Each row is a point on a landscape with many valleys, with its height.
From any point a ball rolls to the lowest of the 2 points nearest to it. It stops when none of these is lower. Distance is the straight distance between rows; heights are no part of it.
nal: [ -4 -23  32   1   1 -17 -14  21 -11 -17  22   9   5   3  11  -5   0   2
  14  -8   7 -12  13   4  14  -6   2   9 -20   1  12  -5  35  -5]  height 3.79
koset: [ 19  -1 -25  -1  10   5  10   6  -2   3 -16  12  -2  -2  -7 -10   5  -6
   6  -2   8 -13 -22  21   0   1 -19 -12  -4   3  -7   5  11  11]  height 5.52
mivug: [ -5   4 -29 -17   0  -5  10   2   8  10 -16 -14  -2  -4 -11   9 -10   4
 -16  22 -14   7   6 -11   9 -13 -13  -7   1  12 -18  -8 -31  -4]  height 4.15
duv: [ -9 -17  33   7  10  -2  -9 -13  11   3  22  -9  13  -9  29 -18 -21  -4
  17 -30   3 -10   8   4 -11  10  27  13  -8  -1   6  11   5   0]  height 3.33
biso: [  4  -6 -27  -7 -12  -7   3  12 -13  -6   7   8 -18  -6  13  20   9 -13
  13  21  15 -22 -19   5   9   0   6   2  -8   1   3 -12  12   5]  height 3.82
fus: [ -3  33  -2  16  10  -1   1   4  -3   1  -9 -30   3  -1 -10 -22  -5  -6
   5 -24 -12   7   3   5  -3   0 -11   4 -16  18 -15  -7 -44   8]  height 5.18
mip: [ 10  14   9  -6   1  21 -12 -11   8  -2  23   9   0  -2  -4 -23   1 -20
  10   3  32 -10  -6   6 -12   9  -5  -9  12  -4  22  19  -2  -2]  height 5.04
gebok: [  1 -21  13 -12  -8  -9 -18 -11   5  -5  22  10   1  -1   8  -7  -3   6
  12 -16   6  -3  -4 -12   8   5  19  13  -9 -11   6 -15  10   5]  height 4.97
ket: [  6   5   6   1  14  10  -4  -8  13   2  -9  11   9   5   7 -30   2   9
   0 -21  -5 -13  -3   2 -19  -3   4  -8   2 -12   7  26  19   3]  height 4.23
Vuto: [  9  -9 -29 -24   0   2  14  -8   4  12 -17   9  -9  -3   4   9 -11   4
  -3   5  18   2 -29 -21  -5   6   3  -2  13 -11 -10   1  -4   7]  height 7.95
nopof: [ -8   6  -4 -14 -12  12  -7 -19  10   6  15  -3 -20   0   8  -2  -4  -1
  -1  20  21  -2 -13 -32   0   2  26   0  19 -16   8  -8   3   2]  height 4.55
num: [  1   0 -21 -13  -4  -2   6  10  -5  -1 -11  11 -11  -2  -1  12   8   7
  -4  22   4  -4  -7   1   5  -8  -3  -8  10  -2  -5   0   1  -5]  height 4.26
nagif: [ 10  -7 -45  -9 -22  -6   7  10  -4 -14   9  23   7  -5   4  -2  17  -9
   0  -7   3 -27 -30  10   3   9  -9  14 -15  23  17   6  22  14]  height 3.69
zugef: [  1 -17  26  23 -15  -9  -6  10   8  15   2   6  22 -17  -5  11  -2   8
   8 -15 -23  15  18  13  11   5 -10  21 -13  11   5  -2  22 -19]  height 3.17
Fepum: [  1   4 -18 -10   1  10   6 -16  14   8 -15 -13  12  11  -2 -21   5  14
 -12 -10 -17   9   5 -15 -14 -19  -6  -9  12  -3 -13   1 -15   9]  height 3.98
fiz: [ 10  -4 -23 -17  -1   6  22   0  -6   8 -19  14 -16  -1  17  13  -6   2
 -10  11  31 -13 -37 -22 -15  21  12  -4  20 -13   3  24   7   5]  height 8.09
dogaz: [-10   3   3 -13  -4   1  -6  -4  -8 -10  12  14 -11   4 -20  25   5  -8
  -7  28   6  21   7   8  15   0  -1  -8  20  -8   4 -14 -11 -16]  height 5.75
kif: [  6 -23   2  -3 -16 -12  -4   9   7  -6  18  16  18 -14  -3   2  -1   0
  11 -13 -14   0   2  11  17   4  -7  25 -25  20   7 -17  11  -4]  height 4.63
meli: [  2  32  -7   1  13  37 -10 -27   1  17 -28  -8   1  14  10 -13  10  -3
  -5   9   5   1 -16 -19 -28  -2  14 -17  27 -17   3  21   6   0]  height 6.64
nilug: [  6   1  -8  -8   2   3   0  -1  -1  -9  -1  19 -16   9   8 -14   6   4
  -2   5  21 -14 -12  -5 -12   3   6 -16  10 -17  13  22  13   2]  height 3.46
kodet: [  8   8   7 -16   0  25  -8 -18  13   5   6   1  -4   1  -4 -31  -4  -9
   3  -3  37   9 -13 -13 -17  12  -5 -16  17 -12  13  15  -4   6]  height 4.78
dud: [-20  10  -1   2  -8   2  10  20 -23 -14  -5  11 -23  -2   0  34  14  -7
  -5  35  10   7   9  20   7  -4   4 -11  14  -5   4   0   4 -24]  height 3.22
tupag: [ -7  41   1  14   8  12  -6  -7  -7   2  -3 -30   0   1  -8 -23   2 -13
  -1  -2   1  11   2 -11 -14  -9  -4  -3   4  13 -13   2 -47   4]  height 4.83
Vep: [  7  18   9   1   1  22 -14  -9   0   0  15  15   1  -5 -18  -2   7 -16
  12   7  18   8  -2  18  -4   5  -8  -4  14  -4  10  -1  -5  -8]  height 5.24
tugom: [ 19   1 -33  -9   9  18  18 -14   9   9 -13  -6  22  -1   1 -27   0 -12
   4 -24   4 -11 -20   9 -19  -3 -21  -6   7   6  -8  12  -2  19]  height 4.46
dunu: [ 20   8 -31   0   3  16   9 -17  -1  14 -12  -6   7  14  22  -5  17  -5
   6 -15   2 -32 -24 -10 -26   4   4  -4  16 -15  10  21  13  18]  height 5.80
kabov: [ -3  -1   5  15  15 -17   7  16 -15 -24   2   7  -3   4   4  -8   4  -1
   1  -7  -8 -12   8  25   4  -9   4  -7 -14   3  -5   5   0   9]  height 5.07
Gino: [  3   2  19   8  18   9   0  -2  15   9  -5  10  18  -8   5 -34  -7   3
   0 -20  -7  -6   0  19 -21   5  -5  -2  -3   3   7  43  18 -13]  height 3.72
visi: [ 19  -6 -13  -7  -1  10   7 -10  18  17  -2   0  30 -14   4 -23  -2  -3
   8 -36  -1 -11 -16   9 -12  12 -15  13  -3  10   1  20   8   7]  height 3.48
Mogo: [  3  29 -15  20   6   7  16   3  -3  -6  -8  -7  25  -3  -8  -8   9 -10
   3 -21 -28  -8  -1  30  -7  -6 -12  17  -5  26  -7   4 -13  11]  height 3.01
Zug: [-13  22  15  10  17  17 -12 -17   1  10 -23 -17 -12   9   2  -4  -2  12
  -6  12  -5  15   6 -18  -1  -1  17 -19  13 -12 -12   0 -19  -6]  height 2.99
kup: [-10  -1 -12   1 -14  -8   1  21 -20 -18   4  12 -20  -1   2  27  15 -10
   4  19  17  -3   2  16  13 -12  -1  -5  -1  -1   8 -17  18 -11]  height 3.49
kasi: [ -6  -6  -4  -3  10  -3   6   6  -8  -6   0  -6 -19   2  21   7  -7  -1
   6  20  12 -17  -6  -6   3  -5  25  -9   3 -12  -6  -7  -3   5]  height 4.21
safo: [  3 -15  35  33  10 -18   4  17 -10  -2  -4  -4  14  -6   3   3  -6   3
   4 -21 -18   3  18  27   9  -1  -8   9 -27  11  -7  -6  20  -3]  height 4.71
veg: [ -8 -26   2 -10   9 -21   4   2  -6 -16  -2 -16  -4  21 -14  17  -5   9
 -23  22 -13  15  18   0  15   6  -3 -21  -2  -6 -17   7 -34  -1]  height 3.60
veno: [  2 -31  18   8   2 -27   2  14   1   9   9   8  18 -15  27 -12 -18   0
   8  -8  -2 -22  -7  11   2   3   2  25 -31  17   3  15  41  -5]  height 2.30
varaz: [ 11  -9 -19 -17 -23  -2  -3  -9  11   5  19   1  -5  -2   8 -11   2  -2
   8 -16  22 -20 -25 -30 -10  13  12  15  -7  -4  12  -4   9  17]  height 4.70
lunif: [ 10   9 -22 -16  -9  26  14 -28   5  12  -4   2   0  -2   6   5 -13 -14
  -8   4  23  11 -24 -24 -34   4   3  -1  34  -9   1  10  -9  15]  height 7.58
Kot: [-15  23  -6   1   2   8   8  -3 -11 -20  12  -1  -8   1   9  -5  -1  -9
 -11  18  11   5   7   1 -19 -12  17  -7  24   2   2  10 -29   2]  height 5.69
Liso: [ -9  20  12   5  18   5 -15 -19  -1  18 -24 -26  -7  12 -16  12  -3   8
 -21  12 -20  27  11 -19   0   6  -1 -17   8  -5 -22   3 -39  -8]  height 3.63
Neneb: [  4 -22  17   1   5 -15  -4   1  12   8   3  17  16  -8  27 -16 -20   7
   6 -24   2 -22 -11   1 -14   9   6  15 -12   0   9  34  37  -1]  height 2.43
kizom: [ -8   4  -4  -4 -12  12   8 -19  18  -5  13 -24   3  -5  13 -33 -11 -10
   4 -22   5   3   8 -17 -25 -16  10  -4   5   5   4   2 -16  19]  height 5.82
zolig: [ -1   8 -18  14  -5  -1  14   7   0 -18   4   9  19  -7   2  -5   6  -8
   2 -13 -21 -16  -1  30  -4  -6  -2  15 -10  26   8   4  -2  11]  height 2.03
rus: [  5 -13  22  14 -11  -2  -3  20  10  21   6  15  19 -17  -1  -6  -7  -7
  14  -5   8  -5  -6  18   5  12 -16  22  -7  14  21  21  32 -23]  height 2.75
netar: [ -7  -3  29  15  16  -9 -11  -4   1  -3  10 -15   0   3  28 -18 -10   4
  15 -22   0 -19  11   0  -8  -2  26   3 -21 -10   1  -1   9   9]  height 2.90
kupak: [-11   2   9  15  17 -23  11  22 -30 -26   0  -7 -20  13  10  14   1  -3
   3  10   4  -8   7  18   7  -6  13  -5  -7  -6  -5  -8 -12   1]  height 5.23
Maf: [-20   1  -4 -10   4  -1  17   5 -18 -24  14  -4 -17   2  13  13 -10 -13
  -6  24  12   2   6   0   3  -5  23   1  16   1  -5  -2 -32  -5]  height 5.47
Vobe: [ 11  -6 -18  -4 -16  -9   1  14  -7  -9   4  26  -1  -6  -7   5  16   1
   6  -6   8  -7 -14   9  12   1 -13   9 -10   4  10  -5  23   4]  height 4.22
pep: [  7  21 -24 -23 -18  13 -10   0   9  20  -5  10  -9  -7 -17  14   3  -2
  -3  21  18   2 -19 -15   2  -1 -13   8  18  -3   3  -9  -6  -4]  height 4.98
sis: [  3   0  14  -5  -2   9  -8   4  -7 -14  18  20   9  -1 -24   1   8 -15
   8   4  11  17  11  29  10   5 -19   0   7   5  15  -5  -4 -12]  height 5.38
des: [ -8  -3   6  -1  17  -1  -3   8 -10 -12 -12   7 -18  13  11   0   0   8
  -2  18  13  -6   0   2   1  -6  17 -24   7 -15   2  10   8  -3]  height 3.92
zegum: [ 12  -8  -6 -19 -15 -11 -11   3   3   6  -5  24 -10  10 -28  12  15  18
 -13   4  13  17 -13 -14  14  17 -15   0   4 -14   7  -5   5  -6]  height 5.49
dilil: [ -3  -4 -11  -2 -10  -9   3   8  10 -17   5   0  12  -5 -16 -15   6  10
 -10  -3 -23   5  15  12  15 -11 -16   1 -14  24   0  -6 -14   4]  height 2.11
Tad: [  2 -14  16  -8   9  12   3  -7  19  -4   7   8  17  -9   5 -44 -15  -5
   1 -25  17   2   0  13 -17   8  -8 -10  -2   4   7  32   1  -4]  height 4.14
Mipu: [ 12 -31  17 -14 -13 -21 -18   3  -2  -1  18  13   7  -4   0  10   2   7
  12 -14  -6   7   2  -9  19   7   1  19 -24   0   4 -25  22   1]  height 4.84
sasem: [ 21 -13 -13  -1  -9  -2  13   6  13  25  -4   2  30 -15   1 -14   0   1
   2 -29   1 -22 -32   9   3  18 -22  34 -16  23   5  22  28   6]  height 2.51
Gega: [ -8  -5  10   1   0 -15  -9   8   7  -6   7 -26  -3   0  -1 -14   0  10
   1  -7 -12  -1  17  -5  13  -9   3   3 -25   6 -10 -24 -14   8]  height 4.36
taso: [ -5  32   7  25   0 -12  -2   6 -18   2  -4 -27 -16   8  -8  18   1  -3
   4   2 -15  11  11  -6   6   3   4  15 -14  -5 -14 -28 -34   1]  height 0.54
Zib: [  1 -10  23   9  10   0 -17  -6  -8   1  -5  -4  -6  19 -29  25   4  -2
  -3   8  -7  28  23  11  15  14 -12 -22   2 -17  -2 -15  -6  -9]  height 2.35
zun: [ -1 -16  22   4   4 -20 -13  11 -11  -9   9  -3  -7   9  10   3   3   9
  10   4   2 -10  11  -1  14 -12  10   0 -20  -6   0 -26  22   6]  height 3.93
Gep: [  4  12 -35 -17  -1   8  10   6   1   4 -19   5  -1  -3 -17   4   4   0
 -11  21  -4   6  -6  10   3 -10 -22  -6  10   8 -10  -2 -12  -5]  height 4.56
puf: [  9   4 -14  -7  -7   3   3  15  -2  -4 -15  15  -3  -1 -27  -8  17   3
  -8  12  -5   9   3  15   8  -5 -30 -13  -2   4   4  -1  10  -7]  height 4.89
tiguv: [ 12  -3 -26 -17 -18   9  14 -14   5   7  -1   6  -4   4   4  -7  -3  -4
  -2 -10  31   0 -30 -28 -24   9   3  -1  19 -11   8  10  -3  18]  height 7.78
bol: [ -3  -4  -9  21 -13 -19   2  11  -8   2  -9 -16  -7   8 -27  39   6  -4
 -12  15 -23  16  28   2  19  -1 -24 -12 -12   6 -10 -29 -11  -5]  height 4.07
Fim: [-17   6  10  -9  -6   6 -11  -8   0   6  15  -6 -23   2   0  14  -4   2
   0  32  11   2   0 -19  19  -1  18  -1  16 -12   0 -19   2 -11]  height 4.81
Tasu: [ -4  21  22  19  23  11 -16  -1   1   6 -19 -10  -9  14  -6 -13  10   6
   2   2  -6  10   8   2   1  -2   5 -22  -3  -9  -4   3  -3  -6]  height 2.31
lupun: [ -6  27  -2   3  -5  24  -1 -27  10   2   7 -20  10   3   5 -24   1  -8
  -5 -10   0   9   7 -17 -29 -19   5  -3  20   5  -1   8 -21  14]  height 6.18
govo: [  5  -5 -19 -11  -1  -9  13  21 -13   1 -27  19 -20  -5  12  25  12  14
 -10  24   8 -10 -21   0   6   0  -2  -8   4  -9  -4   5  27  -5]  height 4.60
novov: [-15  34   6   0  13   9   0  -3   0  15 -16 -25  -6  -4  -6  10 -14  -2
 -18  27  -9  22   7 -25  -2  -2  -1  -8  17   8 -23   3 -43 -16]  height 4.09
vugu: [  7  15 -18   4  11  19   3 -12   3  13 -25  -6  -4  15  24  -4  10   7
  -1   4  -2 -21 -14 -15 -20  -9  17  -8  17 -20   3  17  15  10]  height 6.26
tesab: [-10 -25  29  13 -10 -30  -4  23 -22 -27  21  13   6   7  11  13   5   2
   5  -8 -11  -4  28   7  14 -11   2  12 -23  10  11 -12  35  -9]  height 3.66
timil: [  5  18 -12  21  -3   0   6   9  -5   0 -11  -4   5  -1 -16   5  15   2
   2  -8 -25   4  12  16   2 -13  -9   4  -4   9  -6 -10  -7   5]  height 3.78
vovil: [  0  22 -29 -26 -15  22   6 -10   6  16  -4  -1  -2 -14   3  13  -7  -9
 -12  31  18   1 -17 -22 -10  -6  -7   7  31   5  -1   3 -13  -5]  height 4.58
Revu: [  5  18 -14 -16   7  35   6 -31   4  23 -21  -8   7  -1   7   2 -14 -10
 -11   7   8  26 -16 -29 -33  -4  -3  -7  39  -6 -11   8 -16   5]  height 7.34
bani: [-10   0  -7  -7   4  -9   7 -17   2   5  -2 -23  -7   0  -2  21 -20   3
 -14   7 -18  18   9 -21  -2   2  14   0   4  -2 -23 -18 -45   4]  height 2.97
zon: [  8   1  14  -5 -17   0  -7  13  12   6  12  30  14  -9 -13 -17   6   8
  -1 -10   8  -3  -7   7  -5  14 -16  18   1   5  27  30  26 -21]  height 2.36
gepap: [-13   4  24  -2  11  11 -13 -11  -5  -9  23   4 -15  13   1   1  -4  -6
  10   7  21   1   0   1   7   6  22  -5  18 -20  11  -7   4  -4]  height 5.17
kelu: [-21  -6  27  -4   7  -1 -14 -10 -11  -3  19 -16 -18  19  -9  26  -3   2
  -2  21   1  13  15 -12  26   5  21  -1  13 -18  -1 -29  -3  -7]  height 4.94
Gogi: [ -7   5  -3   7   3  -5   7   8 -13 -15  -3   5  -8   6 -19  23   5  -7
  -4  17  -4  17  13  21   8  -3  -9  -6   4   2  -5 -15 -22  -6]  height 5.63
vaki: [ -4   0   4   7  -3  -1  -1   6  -9 -20  13   9  12   1 -27  13  -2 -13
   7   0  -3  18  17  31  16   3 -11   3  -3  15   5 -20 -26  -5]  height 5.50
rirev: [ -4 -19  17  30  -8  -6   9  20   6  27  -4   6  23 -18   2  -1 -14  -4
   4   0 -10  10   3  25   8   2 -19  25 -13  24   8   9  33 -27]  height 2.94
Sezis: [ 21  -3 -39 -10   0   9  15 -11   8  17 -12 -12  16   8  11 -13   9  -2
   6 -25   6 -25 -31  -9 -16   3 -12   6   5  -6  -3   5  10  26]  height 5.19
runuk: [  3 -10  13   2  -2  -7  -5   1   8  -6  13  15  13  -8   7  -9   2   6
   9 -17  -6  -7   2   8   0  -1   7   9  -6   0   7   8  13   0]  height 4.72
vod: [ -3  -9  14  12   7  -9  -3   8  13  21  -2  18  11  -3  15 -17 -17   4
  -1  -8  -1 -22 -11   8 -20  12  -8  18  -4  -1  17  58  42 -24]  height 3.00
pob: [  6 -12 -30 -22  -7 -16  14  21 -13  -2 -14  23 -17   0   5  10  10   8
 -12  14  24  -8 -36 -17   5  10  -1  -1  -1  -3  -3  10  16   2]  height 4.93
rup: [  4  -3 -15  -7 -16  10   1 -10  24   6  14 -19  10 -13  13 -30  -5  -2
  11 -23  -5 -17   0 -14 -10  -9   6  13 -12  10   4  -5  -1  12]  height 5.48
lerub: [ -8   2 -17 -24 -15  13  15  -5   8  10   2  -2 -15 -17  14  16 -14  -3
  -5  27  17  -1 -13 -35  -1   3  14   6  21  -3  -3   2  -8  -3]  height 4.06
falo: [ 16 -19  -6   3  -9 -14   6   9   5  11   2   9  21 -18  16 -10  -1   1
   8 -22 -10 -21 -17  11   3   4  -8  29 -26  20   3   7  33   8]  height 1.64
Kedod: [  6 -11  -5   6  -3 -17 -11  -9   2  12  -8 -11  -3  12 -20  38   5  10
 -12  12 -27  19  16  -8  14   0 -10 -12  -9 -10 -14 -19 -12   1]  height 4.39
lar: [  7 -16  -5  15 -15 -13   0  10 -11  -1  -7   5  -6   1 -21  30  11   0
  -3   7 -10  17  20   5  21  -4 -24 -13  -9   1  -1 -29  14  -4]  height 3.83
lal: [ -8 -12   5 -25   0  10  14  -6   2  -1  -3   9 -20 -13  22  29 -23   2
  -7  24  21  -2 -17 -35   8  20  24   5  23 -10  -3   6   6 -10]  height 3.56
Vug: [-21  19   2  -1   1   7  11  13 -10  -6 -14   2 -23  -7  17  27   6   5
 -12  36   5  -8   5   2   0  -5  18  -7  21  -7  -4  14   3 -20]  height 2.87
gar: [  6   8  16  30   9  -4  -1   8  -4   6  -3  -5  12 -10   3  -1   4   1
  19 -25 -18  -7   6  21  -2  -5   1  12 -20   7  -5  -4  12   6]  height 4.52
Veger: [-18   8  37  12  18   5 -17 -12 -13  -9  11  -9 -14  25  -8   7   2   6
   1   7   4   9  17   0  14   3  23  -6  10 -20   7 -14   1  -6]  height 5.05
paze: [  7 -21  20   3   2  -5 -15  -4   0   2   7   6   8   4 -29  20   0  -3
   8 -11  -5  24  18  16  22  11 -20  -6  -6  -4   2 -22  -2  -9]  height 2.74
Ven: [  6   0 -38  -1 -20   2   8   5   3 -14  12   9  16 -14   4   1   9 -12
   9  -5 -14 -26 -12  18   3  -1  -3  23 -17  28  14 -10  10  14]  height 2.96
kel: [ -5  -5 -32 -11 -11  -7  11  -2   6 -14   4  -5   3  -5  -3 -10   0   6
  -8   3 -21  -3   6  -5   1 -17   4   7  -8  12  -7 -17 -22  11]  height 0.55
marem: [ -2  -6  32  25   4  -9 -12   6 -17  -5   3  -3  -7  15  -9  26   5   3
   9  -4  -6  15  26   8  15   1   1  -8  -7 -13   1 -25   7  -3]  height 1.92
mos: [ -7  15  34  30   4 -17  -9   6 -19  -6   2 -23 -11  18 -11  14   4   5
   4 -12 -16  15  22   3  13   9   3   5 -15 -10  -4 -19 -20   2]  height 1.41
tupas: [ -1  -4 -31 -14  -9   2  13 -14  11   5  -9 -15   5   2   9  -7  -3  10
  -5 -10 -20  -2  -3 -25 -12 -18  11   6   5  -3 -15 -16 -13  14]  height 2.71
daf: [  9  -7 -18 -14 -23 -12  -7   8  -5  -1  17  12 -16  -4   9   9  11  -2
   7   7  20 -19 -20 -19   6   5  12  15 -10  -5  12 -14  17   9]  height 4.20
Fesop: [ -4  32 -14   3  -4  25   6 -21  -5  -6   5 -10   1   4  15 -12   5 -16
 -12  15   8   0  -1 -10 -38 -18  10 -10  32   5   4  19 -19  11]  height 6.06
Rud: [  7   4   7  -9  -6   3 -11   4   9  -6   7  29   0   4  -9 -15  11   7
  -2  -5  17  -7  -8  -3  -6  12  -1  -1   4 -12  22  21  20  -5]  height 2.91
dol: [ -5 -31  20   5  -6 -24  -2  21 -18 -25  17  -1   4  15 -12  13  10   0
  -3  -3 -13   8  29  11  22  -3  -9  -1 -17   8   8 -17  10  -6]  height 3.51
zas: [  6 -19  15 -14  11   9  -5  -6  12  -5   9  10  -1   2   4 -33 -11  -4
   7 -19  35  -1 -10  -1  -7  14   1 -14   1 -12  10  14   5   3]  height 4.45
gat: [  4 -21 -16 -19 -15  -7   3  -2  12  -5  15  -6  -6  -4  21 -24  -5   0
   8 -12   8 -14  -8 -24  -3  -5  14   3 -16  -3   2 -10   7  17]  height 5.11
pegat: [ -5  -7   7 -21  12  13  13  -9   8   5 -21   7  -9 -14  11  32 -25   8
 -15  23   1  11  -4 -23   4  14  10  -5  26  -8 -14  12 -10 -10]  height 2.98
Zur: [-10   3   0   4   3  -2   0   1  -1  -8   7 -17 -10   4   5 -11  -4   2
   2   4  -2  -2  10  -7   0 -11  15  -5  -2  -2  -8 -11 -23   6]  height 4.54
peva: [ -4  22  24  34  26   0 -13   3 -13  -2 -17  -8 -11  16   9  -3   7  10
   6 -10  -7  -8   6   4  -6  -7  18 -11 -11 -15  -2   5   3   7]  height 1.55
gufig: [ -8  -6 -16 -24   6  -5  17 -11  11  14 -15 -10   0 -11  -1  27 -32   3
 -23  16 -19  15   8 -24   2   0  -7  -3  10   5 -22  -1 -39  -5]  height 3.67
zap: [  1  -9  13   9  13 -17  -6   8  -3   0 -10 -17 -10   5   5  -2   0  18
   0   4  -7  -3  10   1  14 -11  -1 -13 -18  -6 -15 -20   5  10]  height 4.13
zedo: [ -4 -15  20  16   7 -30   7  13 -12 -20   8  -6   7   1   3  -4  -1  10
  -1 -22 -24  -2  17  16   7  -2   5  10 -29  11 -10  -6  -4   5]  height 4.87
lome: [  7  26  -9  -8  11  38   1 -30   4  13 -22 -16  12  10   8 -23   5 -11
  -8  -6   5  13 -12 -16 -40 -10  -7 -18  29  -6  -6  17  -6  10]  height 7.00
Sul: [ -3 -20   0  -2  -5 -19  -7   7   5 -11   4 -11   4  10 -24   0  10  13
 -16   5 -20  11  23   3  21  -4 -18 -13 -18  10  -8  -5 -17   1]  height 2.76
naf: [  4 -26   5  -6 -17 -14  -4  23  -6 -16  13  28   7  -3 -10   5   9  -4
   6  -5   4   6   2  13  23   4 -17   9 -15  12  15 -10  23  -6]  height 4.44
direb: [  0  13  16  26  15  -5  -9   5  -2  -8   5  -4  -4   3  20  -7   4  -1
  14 -13  -8 -31   8  10 -12  -7  18   2 -14  -5   6  15  15   8]  height 2.38
tepo: [ -7  21   2  12   6   2  -4 -18  -5   7   0 -12  -8   3  -9  17  -2  -1
   2   1 -16  17  10  -6  -3  -2  16   4   6  -7 -16 -22 -34   6]  height 1.89
Moza: [ 15  10 -24   2   7  20  10   6  11   2 -10   2  18 -10 -13 -23   4 -16
   5  -7  -1 -18 -14  33  -1   3 -29  -5  -8  24   4  10   8   8]  height 5.26
Kov: [12  5 -3  3 -2  2 -3 -6  2  0 -1 13  4 -1 -9  8  9  5  8 -9 -8  5 -2  9
  0 -6  3  1  5 -7 -2 -7 -2  5]  height 4.32
kez: [-22  -7  12  -5  13 -11   9  16 -27 -20   7  -3 -21  13   7  25  -4  -3
  -3  25   6   5   9   7  14  -3  17  -8  10 -10  -5  -8 -15 -10]  height 5.33
nide: [ -4 -30   9 -10   8 -23  -3  12 -12 -18   6  -4  -6  19 -11   9   3  10
  -8   9  -5   9  16   6  23  -2  -7 -19  -9  -3  -9 -10  -6  -2]  height 3.20
dibor: [ -7   0  26   9  10   7 -13 -19  12   3  18 -12   8  -9   7 -13 -10  -9
  17 -24   5   5   8   3  -2   9  18   5  -2  -3  -3  -7 -14   4]  height 3.75
mubof: [ -8   1  15  25  11  -5   2  12  14  19  -5   2  17  -8  15 -18 -13   0
   4  -7 -15 -18   2  19 -15  -3  -6  14  -9  14   9  48  29 -22]  height 3.31
Nos: [  6   5  15  17  12   6  -6  -8  12  15   2 -14  18 -16  12 -11  -6  -7
  22 -31 -10  -7   0  16 -10   5  10   8 -13   9  -6   3  -3   3]  height 4.19
gutog: [ -9   8   1 -15   4  14   8  -6   0  -2 -14  12 -17  -1   6  10  -5  11
 -17  31   8   9  -4 -12  -5   3  11 -14  29 -13  -1  14  -4 -14]  height 2.20
peto: [-15  31   6  -2   4  12  -9 -15   3   3  -1 -26  -6   1 -10 -16  -7  -3
 -14  15   2  21  12 -21 -11 -10   0 -14  16   8 -13  -2 -42  -4]  height 4.47
Legi: [ -2  12  -5   6   9   9   2  -7  12   4 -14 -14  14   5   7 -31  11  13
  -5 -25 -21  -9   4  -4 -16 -18   2  -4   0   0  -7  13   1   8]  height 4.80
korut: [ 14 -27   7  12 -20 -21  -9   3  -1   4   0   9  10  -3 -13  23  11  13
  -1 -12 -25  14  16   3  16   1 -19   5 -23   3  -1 -24  24   3]  height 3.50
mivem: [  2 -13  20  16  -9 -13  -8   6   5   0   8  -5  15  -7 -21  17   0   1
   6 -18 -23  18  28  13  18   3 -15  12 -21  10   0 -23  -2  -9]  height 3.08
gobid: [  4   0  -4 -21  -7   3 -13  -5   8  19  -6  10 -16   1 -25  20  -2  10
 -10  26  15  17  -9 -20  16  15 -10  -5  16 -15   0 -10  -4 -14]  height 5.27
gir: [ 12   8   0   6   1  13  -1  16   9   3  -6   9  10 -11 -21 -23  10  -5
   7  -4  -1  -2   2  26   7   1 -30  -4 -11  14   6   7  13  -7]  height 5.08

Where does a ball stop that starts at each point below?
zap: kel
gir: taso
Vuto: falo
Fesop: peva
lupun: gutog
Kedod: taso
bol: taso
Veger: gutog

Call two points neighbours if one is among the 2 nearest of the other. Go from one point of each pair to the other, from neighbour to neighbour, staying as low as possible. Name the highest point that can't be avoided.
zolig and peva: fus
falo and zon: Legi
kel and zon: Zur
zon and num: Gep
taso and zon: zugef
